Points on a hilly landscape, in no order, each with its height.
A ball rolls from a point to the lowest of its 2 nearest points, and stops where none of them is lower. Distance is the straight distance between rows; heights are no part of it.
Q_138 h=39.5: [106  85 114 103 174 107 127 117 133 100 131  89 155  78  97 129 100  89
  32 130 110 100]
Q_975 h=41.5: [ 90 121 108 176 161 148 152 114 129 149 142 133 177  28 126 127 109 162
  87 129 138 132]
Q_227 h=30.7: [173 157 122 105 108 114 109 139 141 138 134 113 106 186 148 127 132 121
 164 127 123 126]
Q_575 h=36.4: [156 148 118 105 105 111 117 129 104 117 110 132 121 215 165 132 157 137
 197 125 129 143]
Q_260 h=49.9: [122 103 145 149 125 159 114 129  99 124  93 155 114 115  82 105 137 150
 123 136 117 156]
Q_317 h=19.1: [123 119  90 115 138  85 152 132 156 123 164  87 169  96 139 124 103  89
  45 105 115  85]
Q_24 h=47.6: [ 66 121 146 149 126 169 202 119 135 122 157 180 180  57 127 108 150 137
 149 141 133 152]
Q_902 h=22.7: [176 164 107 112 118  88 130 130 167 151 158  95 134 106 149 132  95 102
  91 115 130 111]
Q_350 h=37.7: [119 143 111 164 114 168 137 147 157 138 111 153  75 148 116 114  91 148
 117 108 145 139]
Q_204 h=37.8: [115 109 100 144 153 129 137  94 142 136 139 109 167  42 128 137 101 133
  57 129 134 128]
Q_452 h=67.6: [188 144 171  95 146 139  43 119 118 134 108 131  28 158  96 140 100  80
 155 118 123 110]
Q_347 h=24.2: [165 129  98 108 129 107 149  81 146 137 126 107 186 102 166 131 138 140
 112 148 117 144]
Q_221 h=66.8: [172 144 188  94 150 124  17 106  93 133 131  97  58 181 107 159 118  75
 189 127 119 106]
Q_49 h=41.1: [ 87  97 132 135 121 144 183  97 130 134 133 149 190  64 140 121 166 160
 134 149 138 160]
Q_62 h=27.5: [148 116 102  93 162  89 138 103 146 110 164  68 184 118 144 129 113  92
  60 127 106  88]
Q_86 h=54.6: [135 100 138 104 134 116 116 112 114 120 128  91 166 129 122 128 138  96
 101 153 105 125]
Q_580 h=26.7: [186 148 190  62 155 104  66  89 123 143 139 113  71 106 114 163 104  63
  96 108 124 106]
Q_369 h=28.0: [106 133 120 148 116 130 191 164 133 143 142 140 153 108 125  99 137 126
 115 117 120 131]
Q_976 h=43.4: [128 154  96 159  97 153 169 142 154 146 131 166 129 141 163 108 124 162
 146 108 144 138]
Q_472 h=37.0: [147  90 136  99 179 112  98 105 106 113 128  82 136  96  96 138 105  86
  53 126  96 100]
Q_502 h=52.0: [ 52 134 142 187 140 173 201 142 155 150 154 182 145  53 128 116 136 153
 166 141 150 148]
Q_842 h=47.3: [123 113 143 117  95 108 119 121  97 115 146 105 168 190 161 121 188 123
 187 156 112 137]
Q_725 h=26.8: [191 140 128  83 122  98 108 104 133 144 133  94 148 137 161 148 136 112
 115 145 118 110]
Q_952 h=14.2: [ 90 102 149 113  98 128 144 133  83  99  94 177 137 167 130 116 198 142
 200 147 140 170]
Q_238 h=42.9: [127 150  93 133  99 139 174 124 152 104 108 170  96 213 149 106 133 185
 178 117 154 142]
Q_113 h=16.0: [169 130 151  85 116 120  67 114 102 112  97 126  82 187 133 165 142 126
 178 145 139 138]
Q_532 h=22.3: [133 133 120 141 123  96 133 182 136 142 138 111 103 123 103 121  99 102
  87  92 126 110]
Q_30 h=40.4: [114 133 124 138 115 147 178 142 118 120 110 177 105 186 137 102 153 163
 167 121 135 130]
Q_64 h=7.6: [ 94 117 136 121  87 154 164 128 105 112  99 186 155 128 141 130 172 161
 175 147 155 169]
Q_553 h=32.7: [ 84  80 123 125 140 134 192  99 140 117 144 127 199  59 119 110 144 136
  98 148 128 122]
Q_566 h=18.4: [ 79 126 104 172 120 121 192 166 141 144 171 134 163  76 120 107 112 115
  83 102 130 118]
Q_995 h=21.1: [ 78  80 101 133 144  98 207 112 167 109 174 100 195  62 118  96 127 103
  71 137 121 107]
Q_118 h=47.1: [175 108 154 127 152 121  67 131 113 127  91 132  64 117  79 127 107 101
  98 110 113 121]
Q_188 h=33.6: [168 133 156  99 162 109  74 118 111 140 134  65 127 133 113 145 116  60
 107 122  99  95]
Q_583 h=6.5: [ 86 113 102 140 137 102 177 155 148 117 166 109 177  81 127 109 122  95
  59 118 121  99]
Q_343 h=50.2: [ 91 149 109 193 136 170 161 130 148 167 148 159 159  64 163 128 112 190
 143 124 161 136]
Q_882 h=17.7: [106 113 143 108 103 128 108 139  92  85  83 159 101 208 133 136 176 141
 202 142 148 158]
Q_648 h=52.7: [105 153 110 191 137 173 127 145 156 150 142 153 125  64 135 137  85 179
 113 132 161 130]
Q_835 h=19.2: [ 94 128 116 106 118 131 128 122 110  79  76 170  83 243 127 132 160 171
 196 129 154 151]
Q_534 h=45.2: [134 134 131 110 149 156  81 109  95  91  83 137  52 243 110 135 118 138
 193 117 121 133]
Q_318 h=11.7: [155 130 123 117 124  94 112 153 150 139 158  79 133 140 127 133 113  86
  88 126 113 104]
Q_980 h=45.7: [108 117 125 133 139 162 103 115 117  93  70 165  47 220  82 112 134 165
 174 113 119 135]
Q_27 h=5.9: [120 135 123 134  99 151 130 122 129 125  96 173 134 120 137 145 139 187
 140 142 154 163]
Q_2 h=13.3: [151 121 138 108 114 128 106 121 122 115  85 136  72 194 112 140 140 163
 161 130 134 153]
Q_200 h=42.1: [149 131 128 126 154 108  77 130 143 136 125 117  84  63  86 150  70  94
  61  99 123 127]
Q_832 h=23.2: [176 153 143  99 130 106  98 149 154 149 133  94  83 154 131 143 115  91
 129 127 118 112]
Q_189 h=47.5: [109  87 153 123 122 145 122 135  82 116 107 142 139 140 106 115 164 127
 135 145 107 141]
Q_407 h=33.8: [170 122 131  73 175 105 100  91 122 108 147  77 152 120 133 149 109  87
  72 132  95  96]
Q_496 h=34.6: [146 156 111 143 116 133 129 144 161 155 127 127  99 119 126 129  92 147
 110 109 144 149]
Q_752 h=38.8: [159 160  94 147 102 130 144 122 153 151 138 136 139 118 164 118 107 157
 123 113 151 142]
Q_346 h=38.7: [150 139 165 111 155 138  68 155  95 124 131  91  97 169 109 138 119  82
 122 131 109  88]
Q_907 h=29.6: [162 130 162  86 162  91  71 123 125 123 156  77  90 108 101 156  93  49
  83 113 112  90]
Q_943 h=29.2: [154 163  88 148 114  99 147 144 172 150 160 117 142  70 163 134  85 121
  74  98 155 107]
Q_201 h=40.8: [136 120 107 146 151 117  98 110 141 134 138 111 121  39  97 158  74 122
  47 107 144 131]
Q_295 h=28.6: [ 73 111  73 194 160  95 170 136 149 133 161 104 169  20 141 141  87 111
  59 107 159  99]
Q_941 h=45.6: [161 102 142 121 135 127  96 115 109 132 109 112 102 112  98 138 117 122
  87 130 116 128]
Q_526 h=32.4: [130 125 100 130 132 117 158  98 144 147 146 110 186  79 146 121 120 141
  81 133 121 133]
Q_3 h=42.7: [ 82 165  84 187 140 149 183 181 155 149 147 157 106  96 122 117  85 154
 115 103 160 119]
Q_394 h=55.2: [114  98 136 122 107 110 160 118 116 126 150 101 188 156 145 100 177 102
 161 161  97 136]
Q_441 h=42.0: [140 121 163 120 141 146  68 153  94 113  94 131  87 175  97 123 130 114
 137 135 107 112]
Q_81 h=48.2: [125  85 138 157 140 137 130 119 113 137 113 131 130  80  90 124 133 141
  81 135 121 140]
Q_722 h=43.7: [170 136 130 106 129 114  91 111 131 144 123 117 106  86 111 149  95 111
  86 120 146 136]
Q_570 h=40.3: [ 94 169  85 177 125 169 175 162 175 135 127 170  87 142 117 113  82 174
 140 115 160 133]
Q_172 h=24.7: [ 87 122  88 191 133 110 160 159 160 157 153 123 147  49 125 128  96 123
  79 109 160 120]
Q_644 h=41.2: [121 115 124 120  80 118 177  97 112 113 128 156 200 114 175 109 190 151
 174 143 134 153]
Q_328 h=54.3: [108 134 114 190 143 161 121 164 148 141 106 159  84  74  94 129  85 163
 104 122 162 136]
Q_768 h=46.8: [ 94 156 112 176 110 175 173 129 150 144 132 173 133 111 145 116 125 194
 153 115 150 154]
Q_98 h=57.7: [135  90 159  97 136 118  76 105  98 119 125  81 158 159 126 149 159 102
 131 168 100 113]
Q_810 h=44.0: [144 128 156 115 139 141  67 148  73 103 111 117  84 224 109 126 133 127
 189 134 121 115]
Q_770 h=60.3: [137 103 178 120 150 131  50 124  79 119 122  81 136 181 124 151 152 102
 167 156  98 103]
Q_272 h=73.4: [ 77 144 139 147  98 173 211 141 138 123 144 193 139 129 141  98 152 143
 180 115 131 145]
Q_208 h=49.5: [134 131 134 105 112 129 132 141 135 135 122 127 150 144 150 128 153 125
 119 153 111 127]
Q_579 h=63.0: [120 152  92 170 128 114 174 148 175 154 144 131 175  55 164 126 123 162
 109 136 145 115]
Q_190 h=20.2: [180 136 143  77 112 107  81 107 108 132 114 120 123 144 143 163 137 125
 137 141 125 141]
Q_320 h=44.5: [131 120 147 115 124 145  99 144  94 112 108 123 129 179 121 135 147 129
 142 153 104 133]
Q_747 h=40.7: [134 128 134 115 104  99  76 129  84 107 120 105 148 224 169 141 185 117
 216 152 134 137]
Q_488 h=62.8: [158 135 169 102 139 109  35 115  85 113 135  68 127 195 145 172 148  96
 195 159 124 111]
Q_474 h=65.2: [165 133 180 109 160 125  13  90  97 130 147  58 107 163 126 171 124  65
 189 154 116 105]
Q_812 h=59.5: [101 128  93 160 138 124 208 118 169 149 147 132 199  41 164 109 141 140
 120 135 133 118]
Q_202 h=31.4: [154 150 125 130 124 125 101 149 158 142 127 127  49 147  95 132  83 123
 102  96 127 138]
Q_884 h=70.0: [ 85 125 148 123  91 144 183 137 129 117 149 168 167 149 147  87 175 129
 179 129  96 145]
Q_166 h=43.5: [ 86 138 126 157 117 184 182 127 138 119 114 194 101 151 136 104 124 199
 156 107 144 143]
Q_538 h=10.9: [129 129 121 111  96 137 120 124 113 119  80 170  92 167 129 143 148 190
 159 125 154 160]
Q_609 h=68.1: [175 147 148 105 144 144  76 130 119 127  91 121  22 200 103 141  99 111
 155 112 121 117]
Q_541 h=33.7: [133 122 103 108  97 109 138  97 120 118 117 137 197 121 159 125 167 155
 141 145 124 159]
Q_875 h=63.8: [ 93 117 146 120 100 120 191 134 140 126 170 135 191 112 135  85 178 115
 148 146 105 121]
Q_711 h=27.7: [140 129 132 131 128 113 113 158 121 131 134 115  83 169  93 110 115 125
 107 107 104 122]
Q_567 h=40.1: [129 147 100 118  80 125 145 125 127 114 106 164 143 184 172 125 171 151
 183 125 142 160]
Q_759 h=23.9: [180 143 172  72 130 116  63  95 120 125 116 112  88 134 112 166 123 107
 120 130 119 129]
Q_137 h=36.1: [105 141 140 131 128 148 175 175 117 135 120 157 130 157 121  96 147 140
 143 120 110 120]
Q_879 h=55.6: [ 76 139 113 184 134 131 221 144 161 158 163 164 168  38 150 100 133 150
 145 123 141 125]

For each start below, name the point where the ball stops.
Q_86 => Q_190
Q_260 => Q_190
Q_884 => Q_318
Q_648 => Q_496
Q_81 => Q_347
Q_812 => Q_583
Q_166 => Q_583
Q_452 => Q_190
Q_609 => Q_190
